Each row is a point on a tangle of strands that fork and nearly touch. The rows are in no order.
Points whose rows are less than 8.36 apart are linked; no others are. Some points are linked to none.
(248): [ 5.30  1.67 -0.17 -1.96  0.83  2.52 -3.87  0.22 -2.41 -0.08  1.08  1.08
 -2.95 -0.46  2.81 -0.73 -2.08 -2.74 -2.36  3.56 -2.34]
(253): [ 1.57  1.23  0.22 -1.10 -0.74  0.21  1.81 -1.94 -1.00  0.26  0.01 -0.97
 -0.28 -1.92  2.09  0.74  4.72  2.13 -0.92  2.04 -0.66]
(805): [ 2.17 -1.73  0.65  1.64  0.09  0.13 -1.98  1.60 -2.53  2.10 -3.32 -2.56
 -1.39 -0.67  1.77  1.30  2.06  1.36 -0.90 -2.74  0.89]
(860): [ 0.03  1.91  2.00 -3.34  0.88  1.39 -3.07 -4.24 -0.69  0.88  2.65 -2.12
 -1.66  2.01  2.84  1.99 -1.06 -3.60  2.77 -0.03 -1.25]
(193): [ 1.79 -0.20  0.35 -4.34  1.11 -1.07 -2.28  0.77  1.09 -0.42  0.50 -0.62
  3.15 -3.78  1.46 -0.96 -0.68 -0.84 -1.09 -1.48 -0.52]
(580): [-1.21 -0.96  0.22  0.36  0.84 -0.06 -3.43  3.35 -2.14  0.99  2.34  0.83
 -3.33  0.82 -2.63 -3.57 -1.69 -2.25 -2.75 -0.02 -2.29]
(1224): [-0.97  0.15  0.79  0.02 -0.59 -0.24  2.79 -0.16  0.85  1.24  1.74 -0.80
 -0.53  2.71  5.02 -2.22 -1.48 -2.55  4.40 -0.02 -3.03]
(774): [ 2.50 -0.66 -1.13 -1.26  0.31 -0.16  1.35 -1.73  1.64 -3.08  1.33 -4.39
  0.05  0.39  1.38  4.16 -1.01  2.15  0.91  2.78  2.26]
(1125): [ 2.65  1.74 -0.20 -3.21 -2.10  1.54 -2.02 -2.56 -0.21 -3.28 -1.61 -3.21
 -0.49  4.50 -0.94 -1.51 -3.72 -4.13 -0.55  4.17 -0.85]
(318): [-5.59 -0.27 -0.36 -1.20  3.49  1.14 -1.99 -1.44  0.20 -0.97  3.38  0.33
 -0.97  2.39 -3.92 -2.02  0.79 -4.04  0.91 -1.85  0.93]
(357): [-0.64 -1.50 -0.07  1.81  3.03 -1.47  0.30  0.76 -0.54  3.77 -2.09  1.77
  0.28 -1.35 -1.90  0.68 -4.12  0.10 -1.87  0.85  3.59]
(1137): [ 0.31 -1.37 -0.08 -2.10  2.42 -1.36  0.47 -0.28  1.27  0.84  0.34 -0.47
 -1.75 -1.94 -3.14 -5.51  0.93  2.43  1.14  1.34 -0.95]
(1256): [ 0.35 -1.61  1.61 -2.27  1.75  0.44 -4.21 -2.07 -1.61  2.48  1.49 -2.35
 -4.28  0.38 -2.68 -0.33  1.31  0.59  0.19 -0.97 -1.24]
(459): [ 0.60 -2.27 -0.85 -0.80  1.92 -0.44 -1.18  2.51 -0.84 -0.92 -0.60 -0.83
 -1.89 -1.41 -1.54 -0.91 -4.79 -0.46 -1.49  0.37  2.89]
(349): [ 0.07  1.66  0.19  0.75 -3.20 -0.49  2.27  1.17 -0.78 -1.87  0.72  0.00
  2.06 -0.25  2.50  1.92  0.60  2.82  1.85 -2.06 -0.70]
(165): [ 0.16 -0.23  0.80 -3.22  0.31 -0.67  1.72 -1.06  0.06 -2.31  5.19 -3.08
  0.27 -1.58  1.01 -2.58  0.28  1.32  0.29  1.93  0.74]
(593): [-0.07 -0.73 -0.91 -0.64  3.36 -1.46  0.43 -3.20  1.11  1.85  5.02 -0.39
 -1.10  2.64  0.82 -4.10  0.92 -1.08  2.31 -3.06  0.51]
(693): [-0.08  4.86  0.45 -0.24 -3.76  0.28 -3.37 -0.16 -1.35 -0.40 -0.33 -0.76
  0.06 -0.33  0.07  1.78  0.36 -2.43  2.57 -0.47 -2.00]
(1247): [ 0.63  0.72 -4.30  4.43  0.07  1.45  1.52  3.89 -2.40  0.21 -1.77 -1.39
  1.69 -1.06  1.17  0.91  2.06  2.60 -0.29 -4.14  3.60]
(1287): [-0.64 -0.74  0.60 -0.19 -1.71 -3.01  1.19 -1.58  0.50 -1.77 -2.48  1.78
  1.01 -1.28 -1.73 -1.85  6.46  3.44 -1.34 -1.11  0.79]
(197): [-3.48 -0.13 -0.18  3.25 -0.10  0.34  4.24  2.89 -1.28 -1.03 -0.19  3.56
  4.99  1.79  0.02  2.52  4.18  4.16 -2.13 -4.12  0.41]
(675): [-3.64 -0.32 -1.27  0.46  4.29 -0.13  0.38  2.01  0.24  1.25  3.30  2.08
 -0.30  1.81 -1.86 -2.18  1.60 -3.89 -0.07  1.19  0.04]
(1139): [-2.14 -2.48  0.16  2.37  0.61  0.91  0.06  3.35  2.79 -1.67  1.10  2.77
 -2.90  0.27 -1.35  1.07 -0.12 -2.01 -1.45 -0.12  2.73]
(1113): [-4.10 -0.37 -2.67  0.64  4.52  3.29  0.33  0.33  0.38  0.57  0.44  3.16
 -3.88 -0.45 -2.03 -2.51 -0.08 -4.42 -0.62  1.69  0.96]
(1320): [ 5.01  1.62 -0.28 -1.55  0.61  2.51 -2.37 -2.04 -2.12 -0.56 -0.99 -0.06
 -1.23 -1.79  2.34 -0.60 -0.26 -1.37 -3.26  6.46  0.10]
(955): [-2.38  1.36 -1.47  3.97  1.62  0.68  1.55 -0.31  2.31  1.36  0.53  3.88
  7.83 -0.85 -3.44 -0.48  1.65  3.52 -0.51 -3.11  4.58]
(848): [ 2.86 -0.32  1.49 -0.53 -0.72 -1.70 -0.94 -4.71 -1.60  0.87 -2.81 -1.13
 -1.64  0.22 -0.14 -4.49 -1.41 -2.30 -0.46  0.81 -1.07]
(553): [-1.56 -1.81 -1.59  3.64 -1.71 -2.45  2.45  3.52  1.87 -1.77  1.56  3.46
  0.61 -0.32 -0.82  1.15 -0.55  1.15 -0.79  0.02  3.44]
(1093): [-1.75  0.07 -1.63 -1.36  0.68  1.22 -0.05  0.20  1.76  0.22 -1.70 -0.85
 -3.31  2.00 -2.66  1.23 -1.31 -1.08  4.06  2.01 -3.32]
(423): [ 3.80  2.53 -1.33  1.20 -2.38 -1.16  2.86 -0.12  0.78  0.82  0.67 -1.90
  0.10  1.83  4.95  0.55 -0.67 -0.55 -0.38  3.55  1.01]
(462): [ 2.07  2.82 -1.35 -2.29  0.18  1.52 -2.49 -0.67 -2.22 -2.01 -1.65 -4.66
  0.31 -0.37 -0.60 -0.41 -1.44 -2.22  1.19  3.57 -1.85]
(170): [ 1.18  3.78 -0.50 -0.11 -3.35  0.27 -1.22 -0.51  1.74 -1.73  1.99 -1.94
  2.51 -0.27  1.78  2.01  0.70  0.06  4.73 -1.09 -0.47]
(983): [ 3.10  1.29 -0.40  0.82 -1.57  0.49  3.64 -3.53  0.58 -1.14 -0.74 -3.55
  1.01  1.93  3.67  2.55 -1.29  1.89  0.07  3.94  3.03]
(536): [-4.14 -1.11  1.70  4.09  0.46  2.18 -0.64 -0.25  3.48  2.36  1.29  3.43
  0.96  0.72 -3.31 -0.51  3.37 -1.33 -0.29 -1.28  1.31]
(181): [ 0.67  2.29  0.21  1.36 -2.46 -3.23  2.71  0.42  0.09 -0.08 -3.93  1.88
  0.71 -0.67 -0.12 -0.02 -3.81  1.01 -1.04  2.22  0.74]
(834): [ 1.45  2.38 -0.53 -1.23 -1.21  2.76 -0.04 -1.58 -3.61 -1.64 -1.79 -3.15
  1.47 -1.98  2.56  4.43 -0.17  0.75 -0.62  0.88  1.94]
(453): [ 1.23  0.16  1.75 -1.78 -0.22 -0.55 -0.01 -1.77  1.85  2.73 -2.19 -0.73
 -0.44  2.24  1.89  2.47 -3.77  0.35  0.33  3.91 -1.94]
(506): [ 0.71 -0.10  1.39 -1.63 -2.41  1.73 -0.59 -2.96  2.57 -1.01 -4.01 -1.18
 -2.40  0.58 -2.25  1.81 -0.07 -1.27  3.33  2.92 -3.14]
(3): [ 3.38  1.26 -1.67  1.36 -0.74 -0.85 -0.25  1.72 -2.48  1.25 -3.99 -3.40
  1.26  2.12  3.12 -0.32  2.68  1.06  0.04 -1.95 -0.06]
(1208): [-3.22 -1.68 -0.19  1.89  1.54  1.97  0.56  0.05  2.38 -0.66  1.21  0.37
  2.63 -1.96 -1.33  2.56 -2.51 -0.71  2.76 -2.82  4.21]
(243): [-2.63 -0.17  1.50 -2.46  1.30  2.28 -1.80 -2.35 -0.11 -0.29  1.40 -1.43
  0.28 -1.21  1.12  2.59 -1.07 -1.39  3.32 -1.88 -0.76]
(46): [ 4.46  0.20  0.01  1.17 -2.48 -1.43  1.56 -1.36  2.83  1.84 -1.50 -1.89
  2.34  1.77  2.36  1.24  1.89  4.57  2.45  1.21 -2.37]
(1192): [ 0.40 -1.48  0.70 -3.75  1.02  0.31  0.62 -0.29  1.73 -0.05 -0.67 -1.38
 -1.14  0.32 -1.33 -4.49  1.43 -0.89  0.01  1.56 -4.38]
(787): [ 3.09  0.82  1.31 -1.18 -4.35 -2.73  2.16 -3.57  0.68 -0.63  0.34 -2.39
 -0.01 -2.38 -0.88 -1.19 -1.97  3.52 -0.34  1.88  0.43]
(119): [-2.84 -0.97  0.64  1.69  0.38  0.08 -2.91 -0.03  3.13  0.59  0.89  5.44
 -3.09 -0.45 -2.80  1.30  0.92 -3.54 -0.74  0.31  1.86]
(1220): [ 0.62  0.06  0.73  1.16 -0.64 -2.89  3.09 -0.45 -0.06 -1.80 -3.66 -0.63
  2.37  2.47 -0.30 -1.85 -0.14  0.81  1.18  1.72 -0.14]
(578): [-2.40 -2.07 -0.04  1.66 -0.57  4.12  1.06  3.33 -0.25 -1.50  1.02 -0.98
  2.08 -4.04 -1.70 -2.03  2.74  0.08 -0.30 -4.78  2.14]
(370): [-1.75 -0.84 -1.34  1.30 -1.74 -1.13  6.08  0.83  0.87 -4.40 -0.26  4.12
  4.27 -0.44  0.71  0.87  3.91  5.20 -0.70 -2.54 -0.99]
(408): [ 0.71  2.59  0.08 -2.72 -0.12 -0.69 -1.60 -3.86  0.67 -0.08  3.66 -2.23
 -0.57  2.32  3.18  0.52  2.20 -1.79  1.33  3.01 -0.40]
(544): [-5.26 -1.72  2.65 -0.98  0.07  0.51 -0.36 -1.36  1.35 -1.39  2.47  0.63
  2.00 -0.86  0.29  3.77  0.82 -0.82  2.35 -2.40  0.72]
(265): [ 1.54  1.19  2.12 -0.68 -1.35  0.08  0.07 -2.36 -0.58  0.08 -1.06 -0.08
 -0.92  0.30  4.03 -2.93 -0.91 -3.30  0.46  0.52 -2.08]
(217): [-2.65 -2.29 -0.53  2.71  0.16  0.55 -0.51  1.48  5.55  0.54 -1.10  4.24
  1.96  1.06 -3.16  0.28  0.59 -0.67  3.06 -2.21 -0.97]
(901): [ 0.94 -2.52 -1.38  1.00  1.29 -0.53  0.09  5.10  3.72  0.29 -0.48  1.46
  3.02 -0.23  0.32  0.86  2.62  2.65  2.36  0.13 -1.85]
(642): [-1.76 -3.73  1.07  0.55  0.47  1.70 -2.25  3.31  3.66  1.37 -1.21  2.96
  0.79  0.79 -4.13 -1.30 -1.16 -2.65  1.07 -3.19 -1.90]
(502): [-2.84  0.01 -3.37  3.25 -0.27  2.69 -0.64  2.53  1.16 -0.02  3.11  0.11
 -1.01  2.30 -1.69  1.35  3.20 -1.61  3.86 -2.05 -1.19]
(102): [ 1.38 -0.48  3.49 -0.44 -5.01  1.53  1.85  0.82 -1.99  1.60 -1.07 -2.35
 -1.68 -1.46  3.00  0.06 -1.28  1.58 -1.00  1.41 -4.12]
(763): [ 0.45  1.59 -0.95 -1.28 -3.14 -2.89  3.47 -1.37  1.06 -4.50 -2.06  1.96
  4.48  0.46 -0.68 -0.63  5.01  2.77 -1.00 -1.73  0.17]
(346): [ 1.81  0.02 -1.20 -0.37  3.23 -1.81 -2.09 -1.71 -0.88  3.02  3.47 -3.15
 -1.64  2.71  1.68 -2.05 -0.83  0.23  1.82 -1.08  1.63]
(1053): [ 1.16  0.42 -0.58 -0.99 -2.70 -1.65  4.36  0.49 -0.58 -5.07 -0.25 -3.00
  0.77 -1.54 -0.07 -4.10  3.59  2.15 -0.91  1.12 -0.08]
(511): [-0.57 -2.46  1.10 -1.17  0.72  1.46 -1.88  0.21 -1.22  1.45  1.19 -4.46
 -2.39  0.59 -0.94  0.57  0.28 -0.34  3.24 -2.66 -2.54]
(881): [ 4.34  0.57  2.21 -0.57 -3.06 -0.19  1.25 -3.68 -0.40 -0.85 -4.13  1.85
  0.41  0.07  1.01  0.08 -4.18  0.37 -5.73  5.75 -0.29]
(1018): [-0.65 -0.66 -1.62 -1.80  2.40  0.88 -1.67  1.40 -1.02  2.40  4.65  2.22
 -5.37  1.86 -1.64 -2.09 -3.21 -1.47 -1.80  0.94 -1.99]
(93): [ 1.30 -0.43  1.52 -0.49 -1.06 -2.11 -1.23 -2.41 -0.38 -1.80 -2.60  2.84
 -0.48 -1.77 -1.69  0.73  2.25  0.25 -3.29  0.75  1.68]
(466): [ 0.30  0.94 -0.91  1.17  0.22 -2.61  1.46 -0.45 -1.80  1.80 -3.10  3.65
  1.53 -1.25 -1.04  4.67  0.85  2.96 -3.58 -1.61  3.94]
(646): [-1.34  3.46 -1.87  1.92 -1.03 -1.45 -2.34  2.26 -2.50 -0.55  0.69  0.85
  2.30 -2.13 -1.35 -0.01  1.91 -1.22 -2.78 -2.15  2.08]
(400): [-1.36 -2.22 -1.05  1.87  0.77  3.55  0.44  3.77 -0.59 -1.71  1.98 -3.35
  0.97 -0.75 -1.08 -2.98 -0.77  0.97  3.27 -4.25 -0.03]
(643): [-0.22 -0.87 -0.57  0.44  1.93 -2.11  0.03 -0.35  1.96 -0.52  0.27  2.54
  1.49  1.11  1.94 -0.33 -1.42 -2.18  2.48 -1.52  1.01]
(209): [ 3.15  0.67 -3.16  3.25 -0.44 -0.50  1.70  1.48 -2.92  0.01 -1.86 -3.51
  2.14  0.84  3.73  0.15 -0.08  1.54  2.59 -3.43  2.61]
(1090): [ 5.00  0.71 -0.58 -3.00 -2.65  2.94 -2.61 -2.09  2.01 -1.19 -1.90 -2.67
 -1.07 -1.46 -1.52 -0.05 -0.61 -1.07  0.79  2.81 -2.47]
(930): [-4.06  0.15  1.49  0.62  1.32 -2.19  2.27  2.65 -1.45  0.66  2.30 -1.27
  2.37  1.17  2.23  0.67 -2.09  1.16  0.04  0.34 -0.94]
(1047): [ 2.29  2.63 -2.30  2.89 -1.96 -0.14  1.65  1.36 -2.34  0.25 -0.84 -0.54
 -3.83  0.22  5.04  0.97  1.74 -0.79 -0.98  1.07  1.24]
(1198): [-3.09 -2.58  2.91  1.11 -0.01 -0.23  1.23 -3.13 -1.83 -0.45 -2.26  0.40
  0.63 -1.36 -1.00  2.94  3.25  2.28 -2.31 -3.89  3.37]
(373): [ 0.60 -1.50  0.89  0.92  1.22 -0.55 -4.62 -1.43 -3.79  0.09 -0.71 -1.99
 -2.80 -0.89 -0.57 -0.31  2.89 -1.24 -1.61 -1.13  1.76]
(568): [-0.09  2.09 -3.64  2.63 -0.09  1.13  3.00  3.73 -3.06  0.47 -3.49 -0.46
  2.02  0.17 -0.05  1.00  1.62  5.28  1.04 -2.72 -0.73]
(344): [-3.00 -2.27  1.96  2.69  0.73  2.75 -1.50 -0.27  1.54 -0.49  2.07 -0.47
  1.83 -1.64 -3.07 -0.62 -2.24 -3.01 -0.78 -4.54  4.76]
(800): [-0.74  1.57  1.58  0.98 -1.30 -2.01  1.95  0.66 -1.48  0.69  2.46 -2.29
  0.82  3.21  3.90 -0.13 -0.87  1.45  2.39  0.15 -2.77]
(312): [ 3.40 -0.99  0.87 -1.57 -3.56 -1.86  2.86  0.30  1.52 -1.57  0.84 -3.98
  0.06  0.63 -0.48 -3.90  0.59  4.01  0.48  1.35 -2.90]
(809): [ 2.60 -0.69 -0.14 -0.32 -0.01 -3.44  2.38 -2.24  1.54  0.35 -2.42 -3.11
 -0.84  4.10 -0.22 -2.20 -1.73  0.73  2.45  3.33  1.33]
(491): [ 1.48  1.62 -1.45  0.58  3.41  0.10 -4.10  0.88  0.04  4.86  2.20 -1.11
  0.27  1.75  0.70  1.75 -1.62 -1.13  1.01 -1.05 -0.18]
(1121): [ 0.96 -0.52  0.83 -2.64  2.75 -0.51 -4.43 -3.76  0.08  1.06  0.97  1.73
 -3.19  3.59 -0.47  0.35 -5.09 -2.46 -1.26 -0.35 -1.16]
(925): [ 0.70 -0.67  1.71 -1.30  0.81 -2.99  0.15 -4.77 -0.86  0.08 -0.85 -3.04
 -1.97  3.15 -2.05 -2.67 -1.14 -0.30  1.90  2.26 -0.80]
(1134): [ 3.37  1.28  2.43 -1.96 -3.29  0.73  1.40  1.05 -2.89 -0.61  0.25 -2.03
  0.14 -2.84  2.69 -0.75 -2.70  0.40 -5.34  3.23 -2.77]
(895): [ 3.08 -0.67 -1.41 -0.78  0.26 -0.40  0.44  1.94  3.86  0.60 -0.88 -0.56
  2.40  1.77  0.25 -1.01  1.66  2.95  4.60  1.41 -5.27]
(220): [-0.58 -2.71  1.05  0.45  1.34 -3.19 -0.57  1.06  1.77  1.78  0.40  2.23
 -1.15 -1.18 -3.67 -3.13  1.77  2.30 -1.32 -0.83 -0.13]
(239): [-3.77 -0.28  0.56  4.08  0.45  1.05  2.49  0.63 -1.78  0.50 -0.37  1.81
 -0.46 -0.33  1.55 -1.07 -0.72 -2.91 -0.47 -2.80  0.83]
(1023): [-0.22  0.43  0.33  0.89  0.80 -2.06  1.00 -2.71 -4.04  0.37 -1.04  1.39
  0.52 -1.39  1.78  3.36  2.40  2.01 -3.50 -1.91  6.04]
(1159): [-1.36 -0.38  0.81  2.64  0.31  0.50 -0.25  2.74 -1.69  2.95  0.01  0.55
  3.39 -3.08 -0.48  2.67 -2.85  1.60 -2.92 -4.33  1.93]
(1021): [-1.79 -0.65  0.19 -1.18  1.57  2.93  0.60  0.61 -1.48 -0.90 -5.36  1.04
 -0.14 -1.48  1.45  1.18 -0.40 -2.55  1.59  1.47 -1.59]
(1003): [ 0.32  2.54 -1.35  2.46 -3.14  0.27  2.85  1.19 -2.47 -1.56  1.40  0.62
 -2.18 -1.43  3.51  2.82  1.65  1.44 -0.81 -1.53  2.81]
(56): [-0.82  3.00 -2.22  0.54 -0.70  0.38  2.44  1.39 -3.41  1.57 -4.47  0.93
  1.55 -1.57 -1.82  3.57  2.04  5.02 -1.54 -3.07  0.75]
(734): [ 0.02 -1.08  0.57 -2.30  4.73 -2.18 -3.81 -1.29  0.27 -0.13 -0.37  1.25
 -1.02  1.75  0.13 -0.33 -1.55 -3.03 -2.56  1.20  0.23]
(671): [-0.53 -0.32 -0.28 -3.42  2.81  1.81 -1.62 -2.32  0.16  0.88  3.14  3.36
 -5.78  3.71  0.37  0.52 -3.75 -1.84 -1.98  2.81 -2.80]
(409): [ 2.64  0.79 -0.32  0.75  0.70  2.43 -6.51  1.38 -2.34  1.71 -0.77  1.60
 -3.04 -0.56 -0.44  0.74 -1.84 -2.70 -0.49  0.29 -1.70]
(145): [ 1.15 -0.18  1.21 -1.89 -0.47 -1.31 -2.08  0.13  1.58 -1.94 -1.58  1.43
  3.24 -2.87  0.99 -1.10  2.64 -1.13 -3.12 -2.53  1.45]
(160): [ 1.18 -0.09 -1.59  2.40 -2.65 -3.01  3.60  3.20  2.62 -1.36 -2.38  3.68
 -0.45 -1.97 -0.72 -0.05 -0.01  1.07 -1.58  0.96  1.48]
(215): [ 1.00  1.53  0.57 -1.18 -5.37 -2.41  5.20 -0.36  0.06 -1.57 -2.15  0.48
  0.51 -1.38 -1.60  0.34 -1.73  3.82 -2.52  2.39 -0.70]
(1178): [-1.77 -0.35  0.19 -0.83  1.19 -0.25 -0.34 -0.61 -0.28 -0.60  5.11  1.89
  0.41 -3.23 -0.34 -3.47 -2.18 -1.90 -0.31 -2.15  2.16]
(1297): [-3.16 -2.11  0.92  3.44 -0.48 -0.93  0.40  0.75  2.82  3.50  1.60  4.37
  1.03 -1.88 -1.64 -2.09  4.15  2.44 -0.97 -2.36  1.40]
(738): [ 1.26 -0.90  2.55 -2.22  0.22  0.57 -2.41 -2.18  1.14 -0.45  0.61  4.30
 -4.67  0.84  0.86  3.26 -1.91 -1.99 -0.66  3.97 -3.15]
(458): [-1.53 -1.58  1.89 -0.92  0.00 -0.92 -1.56  2.72 -1.15 -1.90  3.97 -0.74
  0.32 -1.88 -1.32 -3.23  0.21 -1.11 -2.82 -1.89 -0.64]
(749): [-1.73  0.42 -0.31  2.95  1.96  2.09 -2.59  1.21 -0.07  5.94  1.24  0.51
  0.61  0.10 -1.10  0.36 -1.70 -0.65  2.56 -3.60 -1.00]
(1020): [ 1.25  0.82  0.50 -1.89 -1.10 -0.02 -0.86 -3.39 -2.04 -1.15 -0.92 -4.69
  0.57 -0.80 -0.71  5.46 -0.59  2.85 -0.73  2.86  1.00]
(1239): [-3.04 -1.85 -1.31  3.11  1.21 -1.53  2.04  2.51  0.49 -3.06  0.38  0.63
  2.34  1.52 -2.70 -3.85  2.21  1.42  1.70 -0.52 -0.39]
(295): [-0.63  0.86 -2.36  3.23 -2.27  1.25 -0.44  2.18 -0.60 -0.74  3.25 -1.19
 -2.17 -0.17  0.59  1.10  0.89 -0.93  2.09 -1.57  2.32]
(939): [-1.57 -0.13 -0.16 -1.46  0.73  1.96  0.78  2.53 -2.46 -2.17 -3.53  0.86
  1.18 -3.70  0.40  0.39  1.85  0.12 -2.16  0.63 -0.38]
(1042): [-1.86 -0.23  0.81 -1.47  0.55 -0.13 -2.30  3.44  0.16  0.49 -0.24  0.37
  3.06 -2.97 -2.03  1.90 -2.81  0.44 -1.87 -1.62 -0.85]
(829): [-1.33  1.45 -3.09 -0.79  1.13  1.38 -2.82  2.16  2.51  0.39  1.47 -0.19
 -0.06  1.96 -2.79  0.74 -0.36 -1.27  4.90 -0.57 -0.68]
(1172): [ 0.50  0.58 -0.52  1.10 -0.54 -0.46 -2.11 -1.97  0.37 -1.00  3.96  3.49
 -1.85 -3.43 -1.34 -2.57 -0.25 -4.27 -0.16 -2.08  2.79]
(1310): [-0.96  0.19 -0.45  1.52 -2.01 -0.10  0.20  0.58 -0.59 -0.52 -2.36  0.23
 -1.79 -1.22 -3.08  5.42 -1.34  1.81  0.44 -0.05  1.07]
(17): [ 0.37 -3.52  0.85 -0.27  0.53  1.95 -0.54  1.76  0.41  0.28  2.05 -4.00
 -0.09  1.39  1.91 -1.57 -0.16  1.86  4.73 -3.62 -2.31]
(628): [ 5.12  0.88  0.39 -0.79 -3.44 -1.07  0.66 -1.93  0.35 -1.33 -2.90  1.70
 -0.68  0.24  1.48  2.20  0.44  1.62 -5.93  5.28  0.61]
(688): [ 5.47  1.39 -0.02 -0.92 -0.35  1.20 -1.32 -2.79 -0.42 -1.86 -4.61  0.96
  0.72  0.52  2.34  0.53 -3.99 -2.66 -2.43  5.61  0.10]
(441): [-1.50  0.42  1.64 -2.77  1.75 -0.70  1.65  0.10 -1.89 -0.26  3.14 -2.55
  0.83 -1.55  1.50  0.50 -3.50  1.69  0.18  1.88 -0.03]
(407): [ 1.30  1.71  0.64 -3.84  0.58 -0.24  1.29 -1.78  2.03 -0.68  3.94 -3.82
  2.80  3.58  2.34 -2.07 -0.02 -0.59  1.05  3.75 -0.79]
(659): [ 3.97 -0.58  2.08 -0.35 -4.77  0.55  0.69  0.40  0.66  1.49  0.10 -5.42
 -1.41  1.88  0.66 -1.16 -0.77  1.43 -1.35  2.88 -2.44]
(908): [-1.43 -1.03 -1.23 -0.41  0.12  3.24  3.18  3.63 -0.71 -1.94 -0.91  1.51
  1.73 -3.70 -0.91  1.09  4.24  1.89 -1.66 -0.96  2.11]
(230): [-4.65  0.81 -0.25 -1.74  3.20  0.04 -0.38 -3.63 -0.31  1.10  2.95  0.13
 -2.36  3.43 -1.24 -4.59 -0.14 -3.05  2.48 -1.98 -0.72]
(1279): [-1.28 -1.29 -0.42 -4.85  4.33 -1.09 -1.62 -0.18  0.23 -0.10  0.14  0.06
 -1.50  4.00 -0.72 -2.39 -0.59 -2.36 -0.41  1.93 -2.82]
(608): [-1.57 -2.47  0.76 -0.43  1.85  0.24  0.35  2.68  2.91  1.36 -0.28  2.14
  0.31 -0.97  1.37  3.14  1.70  1.42  0.14  0.05 -1.73]
(1179): [-3.09  0.32 -0.48  3.80  1.09 -0.99  3.69  0.11  0.40  0.28 -1.89  3.53
  7.51  0.46 -0.70  1.96  0.72  3.10 -1.44 -4.19  2.38]
(658): [-1.70  0.68 -2.82 -0.34  2.55  1.32  0.57 -1.51  0.59 -0.25 -1.93  1.49
 -4.78  1.37 -2.30 -1.73  0.58 -3.39  3.44  2.52 -0.29]
(1237): [-1.90 -0.85  1.14  2.59  2.03  0.96 -1.43  1.60 -1.18  5.60  1.55  2.40
 -0.71 -1.89 -1.99  1.18 -2.63 -0.42 -2.36 -1.27  1.67]
(18): [-1.46 -1.71  2.26 -1.99  0.83 -0.93 -0.14 -0.43  3.51  1.19  0.04  4.78
 -1.63 -0.62  1.86  2.08 -0.63 -0.22 -1.48  2.37 -2.75]
(660): [-0.18  2.72  0.04 -0.57 -0.90  0.54 -4.72  0.21 -1.79  1.83 -1.92  0.31
 -2.66 -0.23 -0.62  0.74  1.53 -4.06  0.46 -0.34 -2.92]

Follow the links from the first point to the second, and from the first to the third. Name the last point that the two ways share.
(400) / (881) / (1247): (511)
(881) / (593) / (3): (349)
(1178) / (46) / (1053): (671)
(628) / (983) / (215): (349)

A fork is a point with three links. Follow the links from the first point to the second and name the forks in between, in order.
(925) / (1172): (181) (536) (671)
(805) / (102): (511) (243) (800) (181) (312)
(1256) / (1125): (511) (243) (800) (349) (1003) (1093)
(102) / (220): (312) (181) (536)
(458) / (215): (671) (536) (181)
(511) / (248): (243) (800) (349)
(409) / (829): (349) (1003)
(170) / (805): (349) (800) (243) (511)
(400) / (1198): (511)
(181) / (491): (800) (349) (1003) (1093)
